Each row is a point on a tangle of strands that fork, close into loops and nearly touch. The rows are in no order.
Points whose rows are less than 111 apart are linked; no others are. Some points are linked to none.
(344): [ -4 -30   6  41  -4 -51 -20 -32  -7   5  -1   9   7  51  -9  82 -12  -8
 -33   9   0  48]
(833): [-50 -15  39   5   1  27 -53 -23  17  -6  24 -18  42  13  19 -10  32  -6
  -3  25 -44 -11]
(137): [ 13  20  50  48  50   1  32  31 -39 -18 -39  13 -12 -41   5 -21 -41 -43
   8  -5 -37 -12]
(121): [-38  29 -52 -38  -6 -13 -10   3  38   9   9 -26  12 -55 -25  29 -20  12
 -59   0 -41  13]
(822): [-22  -4 -12 -16  -9 -36  47  17 -47  34  21 -38  11 -32 -55  13  30 -14
 -15 -13 -37  34]
(436): [ 10  10 -26  44 -15   2   6  -3   9  13   9 -21   0 -22 -48 -17 -20  11
 -10   0  39 -11]
(844): [ 31 -36  14  50 -55 -40 -34 -32  24  53  18  28  33  46  28  44  11 -24
   3   4  35  14]
(479): [-16 -40  11  34  52 -56  -1 -11  20  18 -14  28   0 -18  47  47   8   4
  -4  43 -36  46]
(124): [-20  24 -21  58   0 -17 -25  -9  17  -1   8 -15  20 -42 -41   9 -10 -40
  -9  57 -28 -40]
(241): [  9  -6   8  24 -25 -40 -16 -27  -2 -39 -20  45  18  38  46  13 -16  44
  30 -12  39  15]
(558): [-55  -3  27   9  -1   2 -43  21   5   0  67 -23  45  30  -9  -1  13   9
 -24  28 -36  -5]
(510): [ 16  65 -14 -42 -13  15  35  28 -26  38 -13 -43  10 -14  -8 -21 -14   0
   0 -35 -17  10]
(691): [-10 -19  -8  32  35 -22  30   0   5 -12  -5 -17  -5  25 -26 -15  -3   8
  -5  -5 -20  33]
(307): [ -8  18 -20 -49  -9  23 -17  33 -17 -37  -9  26  -9  26  27 -20  -6  59
  15   2  49 -35]
(774): [ 31  46  18 -34 -56  23  32  22 -21 -20 -22   2  -3  -4 -16 -22 -18  27
  15 -29  57 -16]
(713): [ 67  81 -20 -10  19  50  53   0  22  31 -31 -12   6   8 -31  -2 -53  -4
  28  -4   3 -38]
(163): [-23 -25 -27 -19  16 -24   1 -32   8 -15  17  32 -41 -11  -4 -12  10  61
  10   0  34  34]
(699): [ 25 -45 -12  12 -23  17 -34 -10  -8 -50  11  -3 -17  21  49  -2  34  24
   0 -26  44  30]
(115): [  5  15 -47  54 -25  -8 -34  -5  13 -37 -12 -12   9   0 -35  -9 -28 -47
 -20  15  -7 -67]
(446): [ 26  27  19 -14  44  47  79  14 -20  30 -56 -10   5  -5 -23 -23 -22  19
  22 -22 -36   2]
(205): [-41 -28   1 -12  -5  16 -18 -36  47  10  59   8   2  32 -52 -28  20  24
 -10 -22   2   1]
(590): [ -5  10  10   5   0  19 -29  -2  -4  26  34 -31  10  19 -50 -25 -54 -38
 -21  16 -34 -59]
(535): [-28 -22  46  17  36  10  18   7 -34  42  16 -28  13 -21   5 -27  35   3
  13   3 -29  28]
(635): [ 32   3   1  36   2 -20  33  39 -26 -39  15   8 -37   8 -54 -44 -46 -22
  22  17   8 -29]
(655): [ 29   1  50  14 -23 -47  -6   6  -3 -23 -15  67  -3  41  58  30  -8   2
  41   4  47  33]
(731): [ -7 -20 -49 -23  -8 -24  15 -17 -31 -37 -31 -21 -11 -36   0  35  27  51
  -5  36 -11  35]
(794): [-22   9 -61 -23  19 -20  34  16  24 -11  -1 -19   7 -52 -34  29  23   8
 -45 -11 -88  26]
(188): [ 54 -29  57 -12 -10  -7  21   6 -18 -44  -5  29 -30 -28  70   8  27  32
  14  -6  38  63]
(392): [  8 -27  24  59 -54 -25 -29 -37   6  16   6   0  52  23  12  11  24 -15
  29   0  31  -3]
(478): [ 42  31  18 -40  26  55  67 -11  -9  34 -43  -7 -13  26 -43  -3 -38   7
  27  -5  14 -22]
(898): [  2  47 -31 -30   7  -3  57  29 -22  38  13 -33  14 -17 -57  -6  -1  -6
  -8 -23 -48   2]
(930): [ 35 -30   3 -15  21 -33  48  28 -21 -18 -12   6 -22 -45  54   8  43   1
   5 -51 -31  65]
(707): [ -2 -41  27   8   9 -30  19 -16 -18  27  21 -12  10 -18  23   2  48  21
  26  18  -4  59]
(575): [-18  23 -24 -33  44  22  10 -18  -8  19  -1  15 -23 -27 -21   5  -7  18
 -14 -19 -12   3]
(954): [ -1  55  11  11   9  46 -22  13 -35   9   5 -21  18   7 -11  -7 -34 -30
 -14   0 -21 -48]
(675): [ 19 -38  10  34  -8 -16 -21 -51  44   5  12 -14   9  14  38  20   0   5
 -20 -30  -1  66]
(848): [ 45 -50  16   2 -44 -15  -5  11  -2 -23   3  12 -23  14  55   2  30  17
   8 -18  74  44]
(759): [  1  49  16   0 -19   9 -34   7  -3   5  28  18   6 -12   9 -59  -2 -32
  38 -26  17 -43]
(528): [  0   4 -70 -50  -4  17  13 -23 -22 -25 -46 -37 -17 -27   1  35  10  31
 -27  -1 -30  22]
(682): [ -3 -46  13   6  10 -58  18  -7  10  27 -11  18 -17  -5  29  20  29 -10
  31  33   0  56]
(239): [  1 -50   2  44  -9 -47 -25  10  42   2   1  25  -4  83  39 -11 -18 -40
  -7  -6  11  -9]
(224): [-19  13 -10 -33   2 -15  -5   1 -16 -47 -13  46 -40 -12  13  -1 -10  47
  16  -4  46   7]
(768): [ 33  70 -17 -49 -28  27  29  22 -31  31  -4  -8   4 -28 -23   8 -26  37
   7 -17  45  -4]
(594): [ 13  15  45  11 -13 -10  -7  27 -25 -52 -32  20 -24 -15  22   5 -13 -46
   8   3  26 -11]
(677): [ -4  62   6 -25  12  67 -39   4 -40  -5 -12  -9  22   4  20  14  -4   2
  -6  -3 -13 -24]
(860): [ -7 -26   8  46   4 -36 -26 -44  39 -11   1   5  11  45   0  42 -33 -21
 -48 -25  -5  36]
(867): [-45  47 -36 -60 -36  -5   0   5  54  10  -2 -44  32   7 -28   6 -25   5
 -36  -7 -63   0]
(796): [-23 -36 -17  -8  18  16  -7 -51  18  -8  24   6 -21  20 -33 -21  40  51
  17   4   5  23]
(60): [ 18  22 -17 -26  -5  24  67  -5 -17  10 -55 -10 -19  33 -68   4 -41  24
   9   0  25 -11]
(447): [-36 -24 -14  23  67 -50  20  12 -19  -5  -8  27  12 -51  35  46  11  31
  -4  16 -61  21]
(765): [-16  15 -11 -18   8  34   4 -22  -5  53  -9 -44  34 -70 -14  18  32  18
 -13  33 -41   0]
(750): [-18  -2  -3   6   2  38 -20 -17  -4  28  32 -45  29 -79 -35  37  36 -11
 -51  10 -47  16]
(650): [-19  11 -13  39  29 -28  -4  32 -21  -7  11   3  -1 -64 -16  14  27 -28
   5  52 -18  -8]
(609): [-28  21  26  15  -1  16 -41 -23  32  -6   7 -10  34   6  39 -40  29   3
  34  -2 -40  -7]
(685): [-38   9 -35 -38 -40   9   2 -24  43  15 -17 -39  13  32 -53 -10 -12 -10
 -19   0 -26 -39]
(742): [-33  -8  -1 -11   9  40 -49 -24 -28  14  25 -26  -3 -38 -15  34  16 -21
 -64  -2   0   1]
(498): [ 21 -37   6  51 -11 -30 -32 -19   8  51  24  34  -1  57   5  71   6 -24
 -17  32  20  45]
(305): [-19 -45  -3   2 -16 -12 -47 -21  65 -17  42 -13   1  15  34  -3  16  16
 -39 -33   0  37]
(644): [ 65 -39  35  -4  -2 -24  39  12 -29 -14  -5  12 -16 -39  75  21  42   9
  25  -9  -8  81]
(155): [ 36  -4  43  31 -22 -44   2  -4  24  13  -7  60 -12  35  48   3  12 -39
  61  10  35  22]
(421): [  7 -17  -3  33  -9  -9  17  20 -13 -16  -2  -1 -28   9 -43 -30 -42   2
   0  12  55 -32]
(646): [ 10  44  31 -53  14  68  -9   7 -48 -19 -37   5 -16 -22  39   6   1   6
   5 -15   4  -5]
(904): [-19 -11 -33  47 -27 -18 -53  -5  29 -52  -1  15  33  37 -10   5  -6 -42
 -25  14 -18 -64]
(171): [-33 -28   1   0  -6 -12 -35 -11 -34  11   0 -30  -5 -33  11  32  13 -20
 -35   6  14  25]
(134): [-23   2 -27 -14  -4  32 -32   8  12  -9  10  12   9  42  -2 -27   6  28
   4  -4  20 -52]
(200): [ 16 -26  -2  47 -43 -25 -37  32  -1 -20   5  27  22   3  30 -11   6 -22
  10  13  73 -51]
(604): [ 22 -29  22  39 -18 -51   7  25  24  10 -18   0  -5  63  47 -18  -3 -51
  26   6  13  21]
(854): [ 22  22 -31 -74  -3  44  21   6   7  -2 -17  15  -9  17  23 -17  13  72
  45  23  36 -23]
(58): [ -5  -8  21  51 -22  11 -24 -23 -14  22  19 -22  29  -1 -31  -9   4 -20
   2   0  23 -14]
(817): [  9 -11  26 -31  28  10  32  16 -32 -23 -14  10 -39 -22  19 -23  28   6
  12 -39 -14  47]
(949): [-38 -35 -10   5  -4   0 -33 -21  31 -11  45  24   8  52 -27 -41   9   0
  -1 -22  10 -43]
(850): [  3  13 -51 -44  40  28  37 -13  -2  28 -31 -20 -13 -47  -6  23 -21  41
 -40 -30 -32  13]
(249): [ 51   9   4 -71  32  77  16  22  15  -3 -12  15 -52  40   6  -4 -13 -43
  24  14  33 -70]
(773): [-36   1 -20   9  67 -27  23  34 -30   2  17  26  -3 -57 -13  20  31  17
  -5   6 -51  -3]
(663): [-18  35  11  -2 -12  25 -30 -28  27   2  16  -5  10  18   4 -58  13 -30
  29 -39 -31 -20]
(868): [ 31  13 -12 -69  25  65  26   4  27   6 -23  20 -26  36   6  -3  12  20
  48  33  44 -52]
(783): [-25 -39 -45 -17  13 -37  -8 -19  -3 -23  14   2 -20 -34   9  22  15  57
 -13  37   6  36]
(471): [ 11 -19 -11  63 -10 -47 -39   0  23 -49  22  39   6  69  11  11 -31 -52
 -11 -14   4 -31]
(787): [  8   0  39  12 -41 -22 -34  28  -7 -42 -11  38  -7 -13  48  -4  12 -47
  24  10  58 -36]
(257): [ 62  36   9 -44  52  70   4   7  11  22   9   0 -36  27   0 -12 -44 -58
  23 -10   3 -63]
(922): [-52 -11  32  16   0   6 -29  20  25  18  63 -23  31  12 -45 -17 -36 -15
 -38  33 -39 -32]
(853): [ 15  27  24  24  36  16  55  12  -8  27 -46  -1 -12 -55 -11 -34 -44 -14
   6 -22 -25 -11]
(484): [-18 -39  10  16 -33 -46 -46  -2  65  14  62   0  20  17  23  -4  24 -19
 -15   3   6  10]
(481): [-25  -6   6  -8  39  34  25  13  -6  57   0 -37  17 -48  -3 -24  29  25
   1  28 -42  -4]
(76): [  3  39  35 -30  11  20  11  34 -37 -33 -20  17 -20 -23  18 -20   3 -14
  13 -26  -4  15]
(361): [ 26  -2  13  -9 -51  22  16  34 -14 -23 -29  14 -14  17 -21 -38 -34   4
  -2 -10  66 -60]
(174): [-11  14 -38 -30 -29   0  42   0  -1  19 -35 -36 -10  43 -51 -24 -35   8
  -2  -5  10 -19]

A piece is two or more points that can be reached from each other along the links. Count, over all rows, the pieces, the separate loops (a circle has one, a figure eight two, a Y none), the forks (points with three links) and the tips (points with one).
pieces: 5
loops: 1
forks: 5
tips: 13

A tip is a point with one link. Name the tips that can be reached along the links from each point below, in the order of the rows.
(833): (699), (759), (200)
(155): (241), (171)
(446): (137), (713), (794)
(421): (822), (635), (484)
(205): (575), (257)

A fork is a point with three links, a tip a point with one. Leave the first point through the second and follow the links. Name the first fork or tip that comes.
(742) / (750): (241)
(650) / (773): (171)
(58) / (392): (484)
(954) / (590): (759)
(675) / (860): (421)
(759) / (663): (76)
